A landscape with many valleys, sampled at points; each row gives a point and its height.
A ball rolls from a point to whichever of its 2 nearest points has the largest drop for the distance, and stops where none of them is lower. Distance is the straight distance between rows; heights are no part of it.
Zagu: -6; -9; -17; 6; -6; -4; 5; -4; 3; -14; 3; 5; -7; 18; -12; 10; -3; -6; 1; -5; 8; -10; 23; 10; -13; -18  (h 31.1)
nura: -15; -21; -2; -7; 7; -9; -4; 1; -7; 20; -8; 16; 7; -9; -4; -14; 8; -1; 2; -17; -10; 12; -18; 8; 2; -8  (h 41.5)
dele: 8; 3; -5; 1; 8; 1; 9; -4; -14; 17; 15; 4; 0; -1; -3; 21; -16; -1; 11; -3; 8; 8; -7; -1; -10; -17  (h 25.8)
Foto: -16; 1; -1; -2; -1; 9; -17; -1; 27; -11; -8; 0; -6; -3; -5; -18; 11; 6; -6; 13; 1; -2; 3; 9; 15; 16  (h 46.8)
daz: 3; 10; 19; 4; 1; -8; 5; -1; -7; 10; -7; -5; 13; -15; 26; -12; 10; 3; -7; 1; -7; 10; -6; 2; 15; 12  (h 36.9)
gife: 6; 15; 4; 5; -22; -4; -6; -1; 0; -14; 8; -19; -17; 13; -20; 3; -13; 1; 6; -10; 6; -12; 18; -5; 7; -5  (h 74.0)
Gozup: 0; 12; -11; -3; -27; -3; 5; -11; 14; -9; -14; -22; 2; 0; 8; 5; 18; -6; -4; -1; -2; -15; 24; 20; 12; 7  (h 32.6)
goleb: -4; -23; -8; -13; 2; -7; -2; -7; 3; 20; -10; 6; 12; -14; -6; -13; 18; -3; -5; -10; -9; -2; -9; 14; 6; -3  (h 35.7)
Rufi: 4; 8; -14; -7; -24; 9; 1; -8; 21; -14; -17; -16; -9; 4; -8; 5; 12; -4; 3; 4; 3; -24; 21; 20; 5; 5  (h 28.1)
bib: 7; 18; -9; -7; -36; 11; -7; -5; 25; -18; -12; -15; -13; -5; -5; 1; 9; -7; 4; 13; 1; -22; 14; 6; 10; 8  (h 33.2)
Zegi: 3; -4; -4; -11; 0; 1; -2; -8; 2; 2; -12; 16; 8; -18; -2; 0; 14; -1; 3; 3; -3; -15; -14; 7; -5; -13  (h 63.2)
sus: -6; -5; 1; 5; -12; -12; 1; 8; -6; 0; 8; -20; -13; 26; 1; -16; -7; 8; -1; -25; -2; 9; 19; 5; 11; 7  (h 19.4)
Vez: 9; 20; 1; 7; -3; 3; 2; 1; -2; 4; -4; -4; 7; -16; 2; 11; 3; 3; 4; 17; -1; -2; 2; -3; 6; 6  (h 15.3)
balu: 6; -15; -3; 0; 8; -9; 5; 0; -3; 20; 0; -11; 9; 1; 2; 1; 1; -1; -3; -5; -5; 10; -1; 5; 12; 12  (h 23.3)
vunep: -4; -8; 0; 4; 11; 9; -10; 0; 21; -4; -5; 5; -6; -9; -9; -6; 4; 7; -3; 22; 0; 5; -4; 1; 6; 12  (h 41.9)
vizop: -5; -24; 5; -7; 26; 1; -4; -3; 5; -10; -7; 24; 5; -9; 8; -7; 19; -5; -7; 9; 2; -6; -11; -3; -14; -9  (h 74.2)
ner: -11; -11; -8; 3; 20; -5; 10; 1; -7; 12; 11; -7; -7; 19; -12; 4; -13; 12; 2; -26; 7; 8; 0; 6; -2; -5  (h 41.1)
nemev: -7; -11; 1; 1; -16; 7; -18; 6; 17; -4; 2; 11; -9; 12; -1; -24; -2; -2; -2; 6; -7; 14; 4; 5; 5; 6  (h 20.2)
golov: -6; 17; 3; 17; 7; -3; 17; -2; -2; 0; 0; -19; 8; 1; 15; 7; 7; 3; -6; 2; 2; -1; 15; 10; 10; 12  (h 43.3)
Vugib: -7; 3; 0; 4; -16; 7; -8; 11; 14; 2; 0; -2; -11; 12; -3; -19; -1; 3; 5; 10; -4; 17; 6; 11; 12; 13  (h 26.3)
romi: 1; -2; -2; 11; 3; -8; 9; 0; -13; -3; 18; -15; -7; 29; -9; 15; -18; -1; 3; -15; 11; -1; 23; 3; -8; -19  (h 36.6)
sasem: -2; -6; -7; -4; 4; 7; -7; 1; -1; -4; 18; 20; -10; 4; -20; 3; -22; 3; 5; 2; 5; 0; -13; -15; -15; -12  (h 67.5)
zadep: -4; -20; 2; -1; 7; -2; -5; 11; -4; 8; 3; 8; 1; 13; 6; -26; 4; 4; -6; -14; -9; 21; -5; 1; 0; 9  (h 78.1)
zufat: -5; 6; 2; 11; 16; -5; 17; 4; -14; 20; -1; -17; 1; 17; 6; 2; -8; 12; 6; -17; 7; 19; 10; 6; 5; 10  (h 47.8)
zudi: 4; 1; 10; -15; -21; -5; -15; 3; -4; 7; 2; 7; 0; -15; 3; -16; 2; -7; -4; -5; -17; 3; -13; -6; 8; 8  (h 51.1)
dafu: 5; 0; -17; 0; -19; 3; -1; -3; 12; -20; -9; -19; -7; 15; -16; 6; 4; -7; -2; 1; 6; -27; 28; 11; 3; -5  (h 23.1)
diput: 8; -4; -6; -14; 8; 8; -8; -7; 6; -12; 0; 10; 2; -7; -20; 16; -4; 3; 2; 12; 6; -27; -9; -17; -18; -2  (h 34.8)
noru: -17; 25; 2; 0; -10; 14; -8; -9; 9; -9; -12; 23; -5; -20; -4; -13; 7; 4; 6; 7; -4; -5; -9; 4; 11; -3  (h 46.4)
nirof: 10; -7; 3; 11; 13; 3; 17; 11; -9; 15; 8; -2; 0; 16; 11; 16; -14; -1; 7; 11; 9; 25; 4; -3; -10; -4  (h 29.3)
rasil: 2; 21; 8; 14; -12; 0; -5; 7; -3; -17; 13; -17; -13; 11; -3; 5; -18; 4; 4; -2; 9; -6; 14; -14; 1; -5  (h 73.2)
kedam: -7; 7; 7; 8; -4; -7; 9; 0; 1; 2; -6; -16; 11; -2; 27; -2; 13; 2; -8; -3; -6; 8; 11; 11; 11; 13  (h 40.8)
nul: -12; 7; 17; 7; -2; 6; -2; 9; -4; 14; -12; 20; -2; -1; 21; -23; -2; 5; 5; 4; -4; 30; -3; 9; 7; -3  (h 47.5)
foma: 3; 1; 11; -8; -7; 1; -7; -5; 4; 2; -15; 20; 10; -29; 11; -12; 19; -6; -1; 7; -11; -3; -21; -6; 0; -10  (h 65.7)
luva: 2; 9; 0; 3; 5; -7; 10; 9; -14; 32; -4; -10; -4; 14; 3; -9; -13; 13; 12; -16; 1; 24; -5; 4; 7; 9  (h 46.3)
gub: -10; 15; 11; 14; 0; 11; -1; 4; 2; -11; 0; 17; -1; -5; 13; -5; -12; 4; 7; 20; -3; 13; -7; -15; -1; 1  (h 66.9)
peg: 7; -8; 1; 1; 4; 11; -6; 2; 9; 3; -3; 28; -4; -9; -8; 8; -10; -6; 13; 22; 2; 6; -15; -14; -13; -13  (h 38.8)
didi: -6; 6; 13; -1; 34; 6; 7; 6; -17; 18; -4; 11; -3; 0; 11; -6; -9; 10; 4; -15; 4; 25; -18; -11; -4; 2  (h 60.9)
Faza: 10; -11; 7; -8; 11; -1; 3; 8; -16; 18; 12; 11; -1; 6; 3; 5; -17; 2; 5; -4; 1; 22; -20; -19; -16; -8  (h 33.7)
Tef: 3; 17; -8; -11; -20; -4; -1; -9; -1; -16; -4; -16; 0; -10; -3; 6; 5; -3; -3; -11; 2; -31; 10; 1; 5; 6  (h 40.1)
tiru: 9; 10; 9; 6; 21; 1; 15; 0; -11; -3; 7; -9; 10; -2; 16; 13; -3; -1; -1; 5; 7; 1; 2; -10; -5; 4  (h 48.9)
vodob: 6; -12; -3; -7; 5; -8; -9; 11; -1; 23; 8; -14; -8; 12; -20; -3; -12; 10; 1; -16; -2; 13; -10; -2; 10; 17  (h 31.2)
Lib: 6; 9; 6; -3; 6; 2; -2; -5; -11; -10; 13; 7; 2; -10; -3; 12; -11; -3; 0; -5; 3; -10; -14; -17; -9; -4  (h 31.8)
beza: 1; -2; 1; 2; 18; -3; 10; -12; 3; 6; -11; -3; 13; -13; 6; 11; 15; 1; -10; 15; 2; -6; 0; 9; 0; 5  (h 54.7)
nefer: -1; 19; -1; -5; -30; 15; -14; -4; 16; -21; -14; 0; -5; -11; 4; -5; 6; -5; 5; 13; -6; -15; 3; 4; 2; 4  (h 38.4)
Mig: 8; 9; 9; 7; -18; -9; 0; 7; -11; -5; 9; -26; 2; 9; 13; 3; -3; -5; -5; -12; -7; 0; 12; -3; 5; 9  (h 39.0)
Siger: 13; -14; 8; -3; -2; -3; -2; 11; -14; 18; 9; 11; 3; -3; 10; -1; -8; -7; 3; -1; -10; 17; -17; -7; -9; -11  (h 38.1)
veb: 12; 7; 3; 4; -13; -12; 1; 6; -23; 1; 15; -12; -1; 8; 1; 3; -11; -6; 4; -17; -1; 2; 9; -10; -4; -8  (h 41.4)
vam: 1; 17; -6; -7; -9; -6; 8; -8; -10; 1; 6; -16; 6; -10; -7; 12; -1; -1; -1; -19; -1; -18; 1; 4; 3; 0  (h 44.1)
Ven: 7; 2; 4; 9; -14; 10; -7; 9; 13; -28; -1; 3; -1; 7; 9; -7; -3; -9; -5; 28; -3; -4; 10; -12; -7; 0  (h 71.3)
fika: -1; -13; -7; 1; 6; 0; -4; 0; 1; -18; 5; -15; 6; 15; -10; 0; 8; -6; -16; -3; 1; -17; 13; -1; 0; 9  (h 55.3)
gomu: -1; -20; -16; -18; -11; -8; -7; -11; 11; 12; -15; 0; 14; -17; -11; -6; 19; -7; -1; -10; -9; -15; -5; 16; 15; 5  (h 28.7)
Pir: -6; 4; 2; 2; 0; -3; 2; -5; 4; 17; -3; -3; -1; -8; 1; -6; 3; 7; 1; 3; -6; 12; -2; 9; 14; 11  (h 30.4)
pegu: 9; 2; -6; -1; 12; 1; 9; -3; -7; 4; 22; -8; -1; 11; -15; 27; -22; 3; 4; 3; 16; 2; 0; -11; -11; -10  (h 18.9)
Busop: 3; -19; -3; 0; 6; -13; 8; 7; -14; 11; 6; -12; 11; 16; 14; -1; 1; -3; -8; -21; -6; 10; 6; 7; 2; 2  (h 15.9)
soni: 6; 5; -4; 14; -17; -2; 5; 11; -4; 14; 4; -16; -19; 25; -9; 1; -18; 7; 13; -4; 3; 18; 17; 5; 9; -2  (h 40.7)
zadez: 0; -25; 8; 3; 32; 0; 2; -1; 4; 0; -4; 15; 4; -3; 7; -7; 13; -1; -8; 11; 6; 15; -8; -1; -5; -5  (h 75.7)
Supab: -4; -17; -10; -4; -6; 0; -12; 2; 7; -18; 8; 1; -5; 11; -13; -12; 6; -6; -8; -5; -7; -9; 11; 3; -2; 9  (h 57.2)
kib: 4; -4; 21; 4; 10; -1; 3; 1; -10; 14; -9; 6; 10; -18; 24; -10; 11; 0; 0; 6; -5; 19; -12; -4; 5; -1  (h 40.9)
fugid: -3; 2; -3; 8; 0; 1; 11; -1; -11; -7; 8; 13; 3; 8; 5; 8; -3; -8; 3; 2; 3; 0; 3; 0; -17; -17  (h 37.3)
Fozi: 2; -17; 6; 5; 31; -7; 17; -4; -12; 15; 4; 0; 12; -5; 11; 11; 6; -3; -6; -3; 6; 12; -8; -1; -5; -5  (h 54.8)
vivas: 8; -7; 12; -2; 32; 7; 12; -2; -8; -3; 13; 7; 2; -6; 18; 17; -5; -3; 1; 5; 14; 9; -19; -24; -14; -8  (h 22.9)
mul: 17; -1; 7; 1; -10; -7; 0; 12; -18; 2; 12; 3; 2; 4; 10; 5; -11; -9; 2; -5; -10; 9; -4; -12; -11; -7  (h 41.3)
fari: 8; -9; -2; -5; 8; -1; -8; 11; -10; 18; 15; 2; -7; 9; -11; 0; -19; 9; 4; -5; 4; 15; -9; -10; -5; 4  (h 37.6)
gadi: -9; -1; -2; 8; 12; -4; 5; 9; -13; 7; 10; 1; -13; 22; -2; -6; -17; 8; 7; -21; 10; 13; 8; 6; -7; -8  (h 43.6)
gebeb: 12; -8; 7; -11; -2; -3; -13; -2; -5; 15; 0; 9; 3; -16; -4; -6; 3; -3; 0; 3; -10; 1; -15; -9; 8; 8  (h 47.1)
sabe: -5; 28; 13; 2; -2; 1; -1; -4; -7; -13; 4; -8; 5; -17; 7; 0; 6; 7; -1; -11; -5; -8; -4; -10; 5; 13  (h 50.0)
lapek: -3; -1; 12; -3; 21; -3; 11; -1; -21; 28; 0; 5; 6; -6; 9; -5; -2; 7; 8; -19; 0; 19; -19; -1; 2; -5  (h 58.8)
memu: -14; 7; 9; 8; 27; 10; 0; 8; -9; 6; 4; 15; -13; 6; -1; -10; -17; 16; 4; -6; 9; 17; -15; -10; -2; 3  (h 63.1)
dozez: -9; -13; -14; -4; 14; -10; 13; -6; -5; 17; 6; -5; 4; 8; -17; 19; -2; 5; -2; -12; 6; 4; 2; 12; 0; -7  (h 37.0)
Guke: 1; 11; 8; -7; -3; 6; -1; -1; 4; -17; -16; 6; 10; -17; 19; -1; 18; 0; -1; 8; -1; -27; -1; 0; -11; 2  (h 25.5)
magub: -5; -17; 9; 6; 19; -3; -2; 7; -1; -2; 1; 7; 2; 11; 5; -13; 1; 1; -8; 2; 0; 15; -3; -5; -3; 8  (h 77.0)
sol: 1; 5; -1; -14; 0; 2; -5; -7; -9; -11; 0; 16; 2; -18; -11; 10; -4; 2; 4; 0; 4; -27; -14; -15; -15; -8  (h 38.3)
Boma: 7; -16; -1; 1; 1; 2; -7; 2; 9; 5; -6; 25; -1; -10; -3; 0; 2; -6; 6; 21; -5; 11; -12; 1; -9; -20  (h 33.9)
kekod: 7; 20; -2; 7; -10; 2; 11; -4; 6; -3; -9; -9; 5; -8; 6; 9; 10; -6; 6; 14; -2; -10; 7; 10; 4; 1  (h 7.1)
dirul: 0; 8; 2; 8; 23; 6; 1; 6; -3; 0; 15; -8; -8; 12; -13; 13; -16; 9; 1; 2; 14; 2; -3; -15; -5; 6  (h 9.1)
Keti: 7; -14; 6; -6; 31; 4; 13; 0; -9; -16; 15; 2; 7; 4; 8; 19; 0; -9; -12; 4; 10; -2; -6; -18; -21; -7  (h 14.8)
Rinaz: 14; -4; -13; -8; -13; -2; -1; -5; 7; -5; 4; -11; 1; -3; -13; 14; -1; -5; -1; 6; -3; -16; 5; 3; 0; 2  (h 44.7)
kas: -17; 10; -15; 1; 0; 5; 0; -8; 14; 2; -7; 5; -13; -6; -22; -2; 2; 6; 9; 0; 4; -5; -1; 13; 7; 1  (h 77.6)
Segap: -24; -1; 3; -1; 4; 3; -11; 0; 15; 2; -7; 14; -3; -3; 4; -27; 10; 10; -5; 4; -4; 13; -4; 12; 13; 11  (h 51.2)
zazuf: -4; 1; 7; 6; 9; 10; 2; -1; 15; -22; -17; 21; 7; -14; 15; -3; 8; -1; -3; 29; 4; -11; -5; -8; -17; -5  (h 70.5)
gat: -8; -8; -5; -11; -12; 2; -13; 1; 14; -23; -2; 17; -8; -1; -7; -15; 8; -4; -5; 4; -6; -16; -1; -1; -9; -1  (h 59.7)
Zubul: -1; 9; 8; -9; -21; 1; -15; 1; -3; -10; 7; -2; -4; -8; 2; -14; -1; -2; -10; -11; -11; -1; 0; -10; 11; 19  (h 54.4)
Dulud: 6; 0; 8; 2; -10; 11; -14; 9; 8; -14; -2; 11; 3; -5; 11; -10; 2; -3; -8; 21; -7; -1; -1; -8; -6; 4  (h 70.0)
Vila: 5; -4; 4; 4; 17; 4; 12; -6; 1; 10; 1; 2; 12; -11; 5; 16; 2; 0; -3; 13; 4; 3; -6; -1; -6; -6  (h 51.9)
ruf: -6; 16; 3; 9; 10; -3; 17; -2; -6; 11; 2; -12; 0; 5; 5; 9; -5; 7; 7; -9; 8; 7; 5; 7; 6; 3  (h 45.9)
zotaz: -5; -4; -10; -5; -4; -4; 0; 0; 1; 11; 9; -14; -13; 12; -24; 3; -10; 9; 6; -13; 4; 3; 3; 5; 13; 9  (h 37.2)
las: -3; 4; 2; -4; -10; 9; -5; -6; 15; -22; -21; -5; 15; -10; 21; -4; 23; 0; -14; 11; -2; -21; 10; 10; -1; 9  (h 32.1)
zem: -14; 5; 3; 5; -2; -2; -1; 8; -12; -4; 10; 10; -11; 10; 8; -11; -11; 7; 6; -16; -1; 8; -2; 0; -10; -6  (h 46.0)
met: 18; -3; -6; -7; -4; 8; -7; 1; 6; -14; 2; -5; 0; -1; -16; 20; -4; -6; 0; 15; 0; -24; 0; -11; -10; 0  (h 41.0)
fuz: 9; -1; -3; 3; -25; -11; 7; 3; -2; -2; 4; -28; 5; 12; 10; 3; 2; -8; -4; -4; -8; -3; 18; 7; 11; 6  (h 36.8)
gufu: -4; 14; -13; -5; -29; -12; 3; -11; 1; -6; -6; -26; 0; -2; -4; 3; 7; -8; 0; -15; 2; -22; 19; 16; 9; 1  (h 36.2)
vip: -2; 4; 3; 10; -19; -1; -6; 10; 9; 0; 2; -19; -3; 17; 7; -15; -4; 2; 0; 3; -1; 18; 15; 7; 17; 13  (h 30.8)
Muno: -3; 26; 3; -4; -21; 5; -14; -3; 3; -18; 4; -6; -11; -4; -13; -6; -7; 3; -1; -2; -3; -11; 2; -14; 15; 12  (h 57.3)
zure: -1; 13; -3; 12; -8; 0; 5; 10; -2; 19; -5; -5; -10; 11; 4; -7; -12; 7; 14; -4; -1; 26; 3; 11; 7; 1  (h 43.4)
Sud: 6; -15; -5; 5; 9; -12; 16; 5; -14; 12; 10; -18; 12; 15; 9; 19; -3; -9; -3; -8; 0; 4; 9; 4; -5; -1  (h 21.3)
Gop: -14; 11; 1; 3; -9; 6; -1; -2; 19; -14; -13; -9; 10; 1; 21; -10; 16; 1; -7; 16; -1; -2; 14; 21; 9; 8  (h 37.5)
zim: 6; -14; -14; -13; 17; 5; 0; -7; 4; -7; -1; 4; 4; 0; -11; 24; 4; -4; -9; 5; 9; -26; -3; -4; -23; -7  (h 25.7)
bep: 6; 0; -9; 9; -11; -10; 7; 6; -3; 8; 8; -20; -11; 27; -10; 11; -15; 4; 7; -8; 10; 9; 22; 4; 0; -13  (h 38.7)
nopo: 8; 5; 9; 5; 13; -2; 7; 0; -8; -18; 7; -14; 10; 3; 14; 11; 8; -3; -13; 0; 2; -13; 11; -11; -6; 6  (h 50.9)
kotak: 10; 13; 13; 5; 5; 4; -3; -1; -3; 1; 3; 8; 5; -16; -2; 9; -8; 1; 5; 15; 2; -2; -15; -22; 5; 2  (h 24.4)
zava: 12; -9; -1; -2; 18; 6; 5; 0; -2; -22; 17; 2; -2; 9; -2; 20; -9; -7; -6; 5; 11; -12; -3; -22; -26; -10  (h 21.9)
Vetaz: 5; 11; 2; 16; -9; 3; 1; 10; 4; -19; 9; -1; -10; 11; 1; 2; -10; -5; 1; 11; 5; -4; 8; -13; -5; -3  (h 72.4)
mar: -8; 12; 1; -1; -14; -1; -4; 0; -5; -7; 8; 11; -7; -3; -7; -6; -6; 3; 6; -11; -4; -3; -1; -4; -2; -7  (h 48.4)
fof: -13; 9; -13; -9; 4; 2; -3; -7; 5; 10; 4; 6; -7; -15; -29; 1; -1; 9; 6; -6; 3; -5; -11; 3; 8; 6  (h 79.1)
Sego: 1; -11; 0; 0; -10; -8; -9; 12; -2; 16; 1; -18; -11; 21; -11; -19; -8; 11; 1; -20; -7; 14; 7; 5; 14; 22  (h 24.3)
lolam: 7; -16; -15; -15; 11; 0; 2; -7; 1; -9; -11; -4; 8; 1; -7; 16; 8; -3; -10; -3; 8; -31; 6; 9; -12; -1  (h 16.9)
zabin: -12; 13; 8; 11; 8; 9; -7; 7; 2; -2; -2; 10; -8; 3; -4; -10; -14; 10; 7; 7; 0; 12; -2; -10; 2; 7  (h 65.2)
pobe: 10; -5; -3; 8; -17; -9; 6; 11; 5; 10; -1; -24; 2; 16; 4; -1; 3; -7; 2; -1; -6; 12; 18; 12; 16; 10  (h 34.4)
Vome: -4; -3; -1; 4; 5; 0; -3; -3; 20; 16; -12; -4; -2; -10; -2; -3; 12; 7; -2; 16; -4; 9; -4; 14; 18; 13  (h 35.8)
Dibu: -11; 2; -4; 8; -6; -11; 10; -2; -7; 0; 7; -13; -4; 15; -1; -6; -2; 3; -1; -23; -1; -4; 16; 10; 4; 1  (h 15.0)
vap: -14; 22; 0; -3; -7; 8; -7; -8; -3; -4; -2; 25; -8; -12; -10; -8; -5; 7; 10; -5; -1; -7; -15; -4; 2; -5  (h 50.1)
lufin: -12; -4; -6; 7; -2; -15; 18; -1; -12; 11; 0; -13; 10; 11; 10; -4; 6; -6; -2; -24; -2; 3; 12; 14; 4; -2  (h 9.5)
Disog: 2; 12; -11; 4; -23; 4; -7; -4; 9; -14; 2; -6; -18; 7; -23; 6; -13; -1; 10; -1; 6; -15; 10; 0; 3; -9  (h 74.8)
fen: -2; 6; -9; 10; -5; 4; 3; -1; 5; -25; 0; -9; -8; 16; -8; 9; 1; -4; -5; 2; 12; -21; 23; 6; -7; -13  (h 27.6)
rok: 4; 2; 3; 3; 6; 2; -6; 1; 2; -16; 5; -23; 6; 3; 5; 0; 11; -1; -18; 3; -4; -14; 11; -2; 10; 19  (h 53.1)
lutil: -4; -7; -10; 7; 8; -1; 8; -3; -7; -9; 19; 1; -2; 20; 0; 13; -8; -5; -3; -7; 12; -1; 17; 4; -17; -24  (h 34.2)
Kot: -9; -11; 1; -10; -5; 7; -21; 2; 8; -8; 1; 25; -7; -6; -15; -18; 4; 1; -2; 5; -11; -2; -12; -7; 0; 0  (h 62.6)
Bidit: -8; -9; -10; -11; -4; 5; -14; 0; 5; 1; 5; 29; -12; -1; -18; -7; -7; -3; 7; -2; -2; 1; -12; -7; -8; -10  (h 65.3)
kom: -11; 23; 7; -8; -25; 8; -10; -4; 9; -8; -13; 10; -3; -16; 5; -10; 4; -1; 4; 11; -7; -3; -3; 5; 9; 4  (h 42.6)
nekev: 13; -12; -1; 8; 13; 1; 18; 7; -12; 2; 13; -9; 5; 22; 11; 18; -7; -10; -4; 5; 7; 13; 12; -3; -10; -9  (h 25.6)
feduz: -3; 6; 15; 14; 8; 9; 4; 1; 7; -9; -9; 23; 5; -13; 22; -6; 4; -4; 1; 26; 2; 9; -6; -4; -5; -10  (h 68.6)
vaki: 9; -9; -11; -13; -18; -4; -5; -9; 14; 12; -13; -8; 6; -7; -4; 1; 15; -7; 2; 0; -10; -4; -1; 17; 14; 12  (h 20.0)
siro: -8; -7; -5; -3; 13; -8; 5; -12; 11; 8; -24; -6; 15; -18; 6; 5; 27; 1; -9; 2; 1; -13; 4; 22; 11; 1  (h 57.7)
kanom: 2; -14; 12; -6; 19; 1; -2; -4; 7; -18; -13; 25; 4; -21; 15; -6; 14; -8; -6; 17; 3; -11; -14; -14; -16; -16  (h 72.6)
Burar: 7; -21; -11; -15; -14; -5; -13; -2; 9; 9; 1; -6; -1; 1; -17; -4; 5; -10; -2; -4; -9; 1; -5; 3; 8; 10  (h 6.3)
Ziguv: 18; -14; 11; -9; 3; -3; -6; 0; -11; 10; 0; 11; 11; -18; 5; 0; 1; -7; -4; 4; -7; 5; -22; -14; -4; -8  (h 42.7)
talep: -9; 18; -15; -2; -14; 8; -1; -10; 13; -11; -6; 2; -13; -3; -20; 7; -3; 5; 11; -2; 7; -22; 4; 6; -4; -7  (h 76.0)
sezo: 0; 6; 22; 11; 14; 3; 2; 9; -8; 19; -15; 18; 2; -8; 20; -21; -1; 7; 5; 10; -4; 35; -14; -3; 5; -2  (h 44.6)
Buze: 3; -8; -21; -10; -7; -7; -3; -9; 6; 4; 10; -16; -4; 10; -28; 11; -3; 0; 0; -11; 5; -11; 9; 4; 5; 0  (h 41.7)
Nukat: 14; 15; -7; -5; -15; 4; 3; -6; 4; -12; -18; -2; 8; -20; 2; 10; 12; -7; 3; 13; -3; -24; 1; 5; -5; 2  (h 16.6)
divuv: 3; -21; -2; 3; -6; 1; -11; 9; 12; 3; -1; 16; -1; 4; -2; -12; 4; -10; 2; 18; -6; 17; -2; 2; -1; -4  (h 27.9)
begid: -20; -7; 7; -6; 6; -5; -14; 1; 4; 13; -10; 17; 2; -9; 0; -28; 10; 7; -4; -8; -11; 14; -15; 6; 11; 4  (h 47.2)
nupiv: 5; -10; 3; 3; 25; -9; 17; -2; -19; 29; -5; -1; 13; 1; 16; 1; 3; 1; 1; -13; -2; 20; -12; 8; 1; -8  (h 56.9)
kob: 4; -2; 11; -10; -13; 5; -16; 0; 6; -16; -11; 22; 4; -22; 10; -10; 10; -7; -5; 18; -8; -9; -15; -12; -6; -2  (h 67.9)
fima: -5; -8; -13; -3; 12; -2; 8; -8; -7; 19; 7; 10; 6; 1; -11; 16; -6; 4; 6; -7; 4; 4; -11; 6; -10; -21  (h 31.6)
dasa: 0; 14; 8; -3; 1; -6; 7; -8; -10; -2; 2; -15; 11; -14; 7; 2; 9; 1; -9; -14; -8; -12; -1; -1; 6; 10  (h 47.4)
dov: 10; -5; 15; 3; 23; 3; 5; 5; -12; 2; 8; 8; 0; 2; 11; 6; -16; -1; 2; 5; 7; 17; -15; -25; -9; -5  (h 28.4)
Sigi: 0; -9; -14; -10; 6; -2; 0; -15; 10; 5; -23; 8; 8; -17; -4; 7; 18; -1; 1; 2; 3; -21; -5; 20; -2; -7  (h 60.7)

Where does a ball stop that starts at each point below?
Bidit | tiru
veb | nemev
luva | dafu
Zubul | Keti
gadi | dirul
zadez | Vila
zadep | Burar
fof | dafu
Foto | lufin
dasa | dafu
Segap | Burar
rasil | Vila
